Each row is a point on a landscape with many valleys, with its height.
From any point a ball rolls to the lowest of the 2 points nearest to it. It stops when none of these is lower. Distance is the straight distance between rows; heights are no part of it.
z778: [ -4   9 -10   7  -1 -14   1 -12  25  -4  -5 -20   9 -37  -6 -10  12 -30
 -24 -19]  (h 40.3)
z244: [-12  23  15 -17 -35   7 -10 -23   4  12   7 -13  -2   6  26   1  12  46
   1  12]  (h 28.8)
z786: [ -1   6   8   8 -32 -21  38   4  14 -13  -8  15 -27  -7   0  25  20  13
   7  20]  (h 14.4)
z36: [ -6 -12  -8  27  44  -8  10  -6   2  -3  -1  -4  21 -18  -9  -8 -18 -40
  -1 -17]  (h 48.5)
z635: [ 12  29  15   6  50  -4  -1 -30   3 -49  -2  17  -2 -13 -12  -3  -1  15
   0   0]  (h 18.2)
z219: [ 18 -10   2  11 -10   6 -12  45 -18 -11  15   6   5   7 -22  -6 -16 -10
 -16  17]  (h 52.6)
z551: [-15  -2 -33 -19  18   6   3 -32  26  25 -18  -5 -13 -18 -15  16  12 -38
  -9 -17]  (h 48.7)
z428: [-16   2  -6   2  -5 -15  14  -5  20  12 -16 -19 -12 -27 -13  -2   3 -21
  -2 -15]  (h 36.8)
z979: [-18   4  -9  -5   5 -13  -8 -13  -3  21  -4 -29 -12  -4  -3  -3 -23  -6
  27   6]  (h 36.1)
z430: [ -7   8  24 -23 -29   9  -2  12 -20  12 -11 -19 -12  12   3  11  -4  41
  22  42]  (h 62.4)
z989: [ -8   3  14  15 -48 -21  26  32  -5   5  -4 -15  -1 -18  -8   1  -6   5
  -1  29]  (h 15.5)
z659: [  4   2   4   6  24   0 -21   5 -11  -1   3  -6   5 -13 -19 -19 -12 -14
   2  -7]  (h 25.9)
z326: [ 25  -8 -27 -28  13  19  -4  13  -3 -16   5  31  -8  14 -16  21  15 -26
 -25   8]  (h 6.9)
z126: [  6 -10   3  21  11   8 -19  33 -16   6   6   0  27  12   2 -29 -29 -10
   4  -9]  (h 31.9)
z344: [-12   6  17  23 -21 -24  27 -14   3  -5 -15 -11 -11 -11  12  -6   7  12
  22  -7]  (h 42.1)
z162: [-13   1   2  -9  40  -4 -24 -18 -14  28   2 -18  -3  -1  -7  -1 -23  -8
  39   4]  (h 35.2)
z458: [ -7   4  12  -8 -24   7   2 -17  -2   5  -7   9 -18   9  22   7  17  42
  10  12]  (h 26.8)
z519: [ 13  17  21  23 -38 -13  16  28   2 -23   1  -5 -22 -15  -9  -1   4  12
  16  18]  (h 6.5)
z61: [ 26  -2  -7   2  15   4 -25  32 -18 -17   5  19  -2   2 -25   4 -13 -19
  -5   3]  (h 47.4)
z943: [ -9   1  -8  -8  16  -6  -5 -49  16  -8   5   2  10   3  20   5  22  12
 -15 -37]  (h 52.9)
z665: [  9 -11  14  24 -29  -9   5  22  13   6  13  -9  19  -6   4 -23  -7  -1
 -26 -19]  (h 44.5)
z609: [ -6  -5   5  -6 -23   1  28  -9   2  18   0  10  -9  20  23  23  11  25
   9  11]  (h 24.5)
z970: [-12 -10   3 -10   5  15 -17 -21  -9  24   9  -8  19  26  21 -12 -12  20
  15 -14]  (h 66.7)
z4: [ 19   0   8   9 -20  -3  -9   5   1  -5   5   7  -9   4   7  -9  13  13
  -1  -1]  (h 35.3)
z324: [  9  -3 -15 -11  18   7  -2  -9   7   3  -9   9  -8  -1  -4  16   6 -20
  -3 -17]  (h 18.5)
z81: [ 14   4  -9   6  60   7  11 -22 -10 -35  -3  20  18   9   6   5   2  -3
  -8 -16]  (h 32.0)
z766: [ -4 -14 -12  -1 -12  -7  52   4  -2   0 -15  14 -10   6   5  33  16 -14
   1   3]  (h 17.6)
z9: [  4 -14  12  16  -8  10  -6  44 -28   3   9   2   4  16  -9   3 -15  10
   2  29]  (h 56.8)
z286: [ 18  11   8  25  42  -9  15  -7   2 -41   8  24  18  -6   5  -3  -3  -1
  -7 -20]  (h 28.5)
z31: [ 26  12   1  -7 -13  13 -15  11  -1 -18  11  12  -9   8  -6  10  19   9
 -13  13]  (h 31.8)
z984: [ -5 -10 -23 -36  13  15 -26   0   4  32   5 -12  -3  -2 -17   4  -6 -23
  -3   9]  (h 28.1)
z283: [ -8  -2 -21  -5  36   0  12 -22  14   8  -6 -10   5 -22 -22  10   1 -48
 -12  -8]  (h 45.8)
z589: [  7 -18  -8 -21  -3  22  -4  28 -17   2   4  19  14  44  20  15 -16  10
 -17  10]  (h 64.8)
z509: [  4  -8 -16 -20 -19  23 -18   3  18  30   6 -13  18  14  16  -4   0  -5
 -34 -16]  (h 57.8)
z454: [ -7 -24   4   8 -25 -11  48  -3   5  13 -11   9   0  10  21  18   2   6
  -8  -1]  (h 21.2)
z517: [ 15   0  15  15   7  12  -6   8 -14 -33  12  27   8  31  21 -10   0  24
  -6 -15]  (h 11.5)
z489: [ -4 -20 -21 -16   6  15   2   0   7  22   3   1   2   8  -9  10  -2 -40
 -13  -4]  (h 23.1)
z689: [ 11   8  -5 -20 -35   2  -9  13  19   3   3  -9 -22 -16 -16  14  19   2
  -7  18]  (h 25.0)
z563: [  6  12  -3  -3   5   7 -38  -3  12  -7   5  -1  20  -4  -5 -33   1 -10
 -25 -25]  (h 16.7)
z582: [-13   8 -18   2  31  -2  -8 -25  22   5  -6 -18   2 -29 -14  -9   0 -28
 -13 -23]  (h 43.2)
z558: [ 18  16   4 -20 -30   6 -13  15  -1  -2   4  -6 -19   8 -12  10  10  25
 -19  35]  (h 28.6)
z158: [  8  -2  -7   9  51   5   1  11 -28 -16   4  18   3   7  -4   7 -10 -18
  25   2]  (h 38.1)
z892: [ -2 -18  -1  28 -12   0   4  24  -5   4   4   1  25   8   8 -25 -23 -18
 -20 -14]  (h 38.8)
z612: [ -6   3  -5 -14 -35 -17 -11 -11  24  11 -11 -22 -23 -21  -6   2  12  -2
 -10  11]  (h 28.7)
z699: [  2   3  -2   0  21   1 -23  11 -22  -1   1  -3 -11  -4 -24  -6 -16  -3
  28  12]  (h 29.6)
z425: [  1  -4  23  26  11   1  17 -10 -19 -32   4  23  -2  19  22  -3   1  26
  13  -8]  (h 18.3)
z120: [  5   3   9  -6 -23  -2  -6  31 -30  12   5 -18   4   2  -4  -4 -10  20
   6  28]  (h 59.6)
z331: [ -6 -11  -5  -6 -31   2  -2   8   5  30  -4 -18  16  -1   2  -3  -9  -4
 -26  -9]  (h 54.9)
z827: [ -7  -5  20  31 -40 -17  15   2   3  -1   5  -7  22   4  23 -18  -5  19
 -19 -27]  (h 48.6)
z77: [-16   4 -21 -26   4   4 -11 -31  31  23 -15 -12 -15 -14   2   7  21 -12
  -4 -10]  (h 50.5)
z816: [ -6 -15 -18 -15  -9   2  33   5  11   3  -6  14 -25   3 -13  31  26 -10
  -2  19]  (h 14.2)
z849: [  3  -4  10  18 -38 -20  46   7  10   4  -8  -4 -13 -11   9  16  15   4
  -5   3]  (h 18.0)
z845: [ 23   4  12  -3  -5  20 -27  23 -15 -15  10  17  14  34   9 -10 -11  21
 -10  -5]  (h 19.4)
z224: [ -3   0  -7  11  69   3  17 -15 -11 -12  -3  17   6  10   6  17  -3 -12
  15  -6]  (h 34.5)
z598: [  9  -4 -11  -9  42  13 -25  26 -22 -22   6  15   0  18 -21  -2 -11 -19
  11   3]  (h 42.7)
z938: [-24   0  -1 -19 -20  -2  -6  -3  -1  43  -9 -36  -7   0   5   1 -15   6
  17  15]  (h 33.2)
z89: [-16 -10 -21 -31  31   3 -30 -11   4  37  -4 -21  -2  -8 -15  -3 -15 -24
  28  -1]  (h 32.1)
z150: [  4  -5  20  -2   9   5 -12  14 -24  -5   1   5  -8  12   1   1 -12  15
  36  12]  (h 33.4)
z75: [  0 -18 -26 -21 -11  12  16  -2   0  24  -4   7  -5  18   2  35  21   0
  -4  16]  (h 10.4)
z935: [  2   3   8   0   2  22 -32  17 -17   8  15   5  15  23   3 -23 -20   9
   6   4]  (h 25.5)
z895: [-14   2   5   6  -8 -14  22  -1 -12   5  -7  -2 -15  -1   4   8   1  15
  35  12]  (h 39.7)
z189: [-18 -18  -2   4 -37  -2  19 -12   7  32  -5 -29  13  -1  20  -4   3   5
 -26 -14]  (h 52.5)
z427: [-11  14  23  -8 -34  -4 -22  12  -8  18   5 -19  -6   3   1  -6  -7  33
  14  42]  (h 61.3)
z947: [ 17   1  19  26 -39 -13  14  38 -14 -14   6  -9  -4 -13 -22   1 -12   1
  -1  31]  (h 11.3)
z742: [ -6 -13  -4  24  14  -1  -5   1   6   6   5  -4  25 -11   0 -18 -16 -29
 -14 -23]  (h 44.3)
z749: [  8  22   2   7  52   6 -30 -12  -7 -21   4  10  25  -2  -2 -21 -10   5
   0  -9]  (h 18.4)
z562: [-11  -2  29  16  -6  -7  10   7 -24 -11  -1  -2 -23   3  -1  -7 -17  21
  51  18]  (h 37.0)
z447: [  0 -23  -7   4  -5  -2  19  -6   7  -8   3  18  18  14  22   4   6  -6
 -15 -36]  (h 58.7)
z872: [  4  25  14  13  36  -9   9 -13 -13 -35  -3  18 -14  -3  -2   6  12  19
  23   6]  (h 21.3)
z26: [ 15  26   5  13  52 -11 -19 -22 -16 -24   7   8   6 -23 -18 -12  -1   4
   5   8]  (h 15.6)
z241: [-16   8   9 -33 -12  14 -20  -2 -19  28   0  -7 -11  14   9   1  -7  28
  36  33]  (h 63.6)
z603: [ -4   6  10  18  20 -14  25 -19 -10 -24  -7  15 -12   1  18   1  10  19
  33 -11]  (h 22.4)
z433: [  8 -13 -14 -20 -21  22 -13  18  -4  21   6   5  19  33   8  -2  -5  -1
 -27   6]  (h 60.9)
z220: [ 15  -5 -13 -15  -1   7   5  14  10 -13  -7  21 -15  -9 -28  13  18 -26
 -17  13]  (h 14.9)
z366: [  5  -2 -28 -20  34  25  -4  -9  16  -6  -5  18  -5   8 -13  19  19 -27
 -22   0]  (h 13.7)
z668: [-12  15 -16 -20  17  -9 -15 -47  31  -2 -10  -2  -7 -13  14  -3  25   1
  -3 -18]  (h 52.0)
z629: [ 13  13  13  16  20   0  -4  -4  -7 -43  10  23   8  -8   3 -18   7  14
  -8 -24]  (h 24.2)
z858: [ 12  22  17   3 -39 -12   8   5  14 -25  -5   2 -29 -14   1   9  25  25
   6  26]  (h 10.7)
z960: [-16   6   5 -28 -29   8 -14 -16   7  28  -4 -27  -4  -2  15 -10   0  29
   6  15]  (h 30.6)
z936: [  0 -17  -2  24  21   2  28   5   2 -16   1  19  20  16  11   2 -10 -11
  -6 -30]  (h 55.8)
z103: [-21   6   1  -4 -36 -24  12 -12  30  15 -19 -37 -18 -29  -7   0   5 -15
   7   7]  (h 32.5)
z228: [-12  11  13  27  -1 -27  15 -14  15 -16  -1  -6  -2 -28  -7  -5   7  -6
  17  -7]  (h 43.0)
z740: [-20   1   8 -18  -4  15 -30  -1 -15  39   8 -13  -1  16  15 -12 -22  20
  23   5]  (h 65.1)
z463: [ -1   8  -7  -5   6   5 -28   2  13  10   5 -20   4 -13 -11 -22  -7 -23
  -4  -9]  (h 21.6)
z412: [-16 -14   8   3 -43 -15  19 -23  11  10   3  -8  10   2  27  -9   9  22
 -25 -23]  (h 50.9)
z625: [  1 -13 -21  16  48   4  18  -8   2  -4   0  12  24  -2   4  -4 -11 -22
  -9 -38]  (h 52.2)
z825: [  9  13   1   7  24  -5 -18 -15  10 -26  10   4  22  -9   0 -20  -1  -1
 -16 -24]  (h 20.4)
z557: [ 17  -4  -5 -14 -33  -3  12  20  12 -11   0  17 -17 -15 -23  23  23 -12
 -19  24]  (h 20.8)
z926: [  7  -1   4  22  -7  -9  11   3  11 -14   4   7   6 -12   0  -6   3  -7
   1 -16]  (h 39.4)

Call two points neighbours if one is among the 2 nearest of the other. Go from one point of each pair to the other, from neighbour to neighbour, staying as low as possible. Name the highest point that can't be avoided.
z326, z892 | z228
z563, z26 | z825
z519, z326 | z979
z517, z26 | z603
z75, z519 | z454

Where does a ball stop that starts at each point below?
z979 | z75
z283 | z326
z430 | z563
z344 | z563
z158 | z563
z447 | z326
z228 | z326
